Each row is a point on a landscape with many valleys, with its height.
From any point a ball rolls to the lowest of the 4 points nearest to it. It stops when none of these is lower. Distance is the straight distance between rows; heights are no part of it.
sosu: [-18, 62, -21, 29, -49, -7, 24, 66, -27]  height 393
Bimak: [-6, -22, 16, 0, 36, -25, 6, -18, 8]  height 420
mal: [-34, 77, 2, 30, -53, -48, 12, 24, 0]  height 392
Tane: [-2, -11, 33, -16, 37, -43, -23, -57, 19]  height 365
Zef: [33, -86, -6, -13, 40, 22, 13, 8, -10]  height 142
bulub: [-11, 72, -22, -12, -51, 31, -27, -6, -1]  height 213
Linak: [-16, 30, -2, 28, -15, -33, 35, 47, -11]  height 591
nubi: [10, 1, -12, -6, -12, 32, -7, -5, 0]  height 318
zadez: [10, -25, 5, -3, 21, 0, -14, -29, 6]  height 488
Mosa: [-21, 0, 19, 19, 16, -51, 26, 8, 1]  height 676
tudov: [-1, 27, -13, -7, -28, 37, -19, -21, 6]  height 163
bunog: [-22, 64, 7, 10, -27, -36, -7, -9, 7]  height 101
Ralil: [28, -78, -1, -32, 30, 30, -9, -31, 13]  height 47
guned: [-19, 70, -10, 7, -47, -4, -7, 5, -4]  height 129
Faz: [-15, 5, 28, 11, 29, -45, -2, -34, 19]  height 399
fafim: [-30, 36, 16, 30, -18, -56, 24, 31, -2]  height 682
pigid: [-10, 27, -3, 19, -15, -2, 13, 26, -2]  height 460
zep: [19, -30, -3, -24, 6, 7, -38, -48, 24]  height 360
vota: [27, -28, -5, -32, 0, 31, -29, -31, 10]  height 375
vili: [35, -86, -12, -56, 13, 33, -46, -45, 22]  height 288
vavo: [-14, 26, -13, 25, -14, -1, 30, 48, -19]  height 397
Gak: [39, -60, -11, -40, 10, 39, -41, -31, 17]  height 103
libav: [4, -31, 15, 8, 25, -2, 19, 1, -6]  height 409
rurez: [-21, 46, -14, 29, -42, -19, 33, 66, -20]  height 50
rabak: [-14, -46, 28, 12, 39, -37, 15, -13, 0]  height 90
Mogu: [-3, 29, 2, -10, -3, 1, -25, -38, 11]  height 121
lun: [-10, 70, -25, -4, -49, 37, -12, 15, -11]  height 178
lib: [-2, -49, 31, -20, 43, -34, -30, -55, 24]  height 406
Zud: [-22, 36, 12, 9, -9, -31, -9, -18, 14]  height 97
Vage: [26, -54, 0, -36, 15, 20, -40, -43, 14]  height 279
redov: [12, -72, 6, 1, 44, 1, 25, 3, -1]  height 152
rik: [23, -3, -19, -11, -4, 51, 0, 22, -13]  height 289
nuv: [-24, -22, 25, 22, 31, -49, 40, 7, -1]  height 390
dul: [-6, 7, -1, 16, -4, -7, 25, 38, -10]  height 546
zivo: [9, 22, -22, -16, -20, 51, -19, 2, -3]  height 202
kez: [-10, 59, -14, 10, -38, 1, 5, 25, -4]  height 233
Luvo: [4, -53, 34, -7, 52, -36, -10, -51, 20]  height 297
fil: [-4, 47, -23, 6, -36, 35, 8, 38, -26]  height 220
gib: [-7, 38, -11, 4, -20, 6, -16, -7, 2]  height 117
Kog: [23, -58, 7, -28, 30, 2, -22, -51, 22]  height 191
fikim: [8, 24, -18, 5, -13, 28, -4, 14, -6]  height 207
vus: [-8, -38, 30, 0, 45, -38, 1, -29, 14]  height 308
bopa: [-35, 56, 2, 41, -48, -64, 31, 58, -13]  height 483
mek: [2, -58, 17, 4, 50, -26, 21, -11, 3]  height 192
vip: [19, -3, -6, -16, -2, 27, -20, -24, 10]  height 398
Geten: [-20, 51, 5, 5, -9, -25, -8, -13, 13]  height 95
vilu: [5, -63, 28, -7, 52, -19, -3, -35, 17]  height 247
Nevo: [-6, 63, -32, 2, -51, 38, 11, 48, -36]  height 262
ropar: [12, 28, -28, 3, -29, 43, 15, 55, -35]  height 243
fov: [27, -6, -22, -2, -5, 48, 11, 42, -30]  height 303
Tuvop: [-15, -3, 19, 9, 19, -24, 2, -19, 9]  height 453
guku: [19, -14, -4, -9, 8, 19, -3, -3, 1]  height 446
met: [20, -65, 2, -11, 26, 28, 10, -2, 2]  height 120
nomun: [-5, 29, -19, 16, -27, 30, 13, 47, -23]  height 251
Kevo: [17, -35, -3, 5, 20, 29, 23, 31, -13]  height 245

Where does a ball stop that starts at each point below?
vilu => rabak
zadez => Ralil
Faz => rabak
mal => Geten
Mosa => rabak
redov => Ralil
dul => Geten
kez => Geten
Kevo => Ralil
vota => Ralil
tudov => Geten

Call two points neighbours if one is among the 4 nearest of the other. Go from one point of each pair to the other, from neighbour to neighbour, staying as low as possible. Name the highest point that can't be avoided.
rurez / Geten => sosu
Geten / Ralil => fov
Ralil / rabak => mek
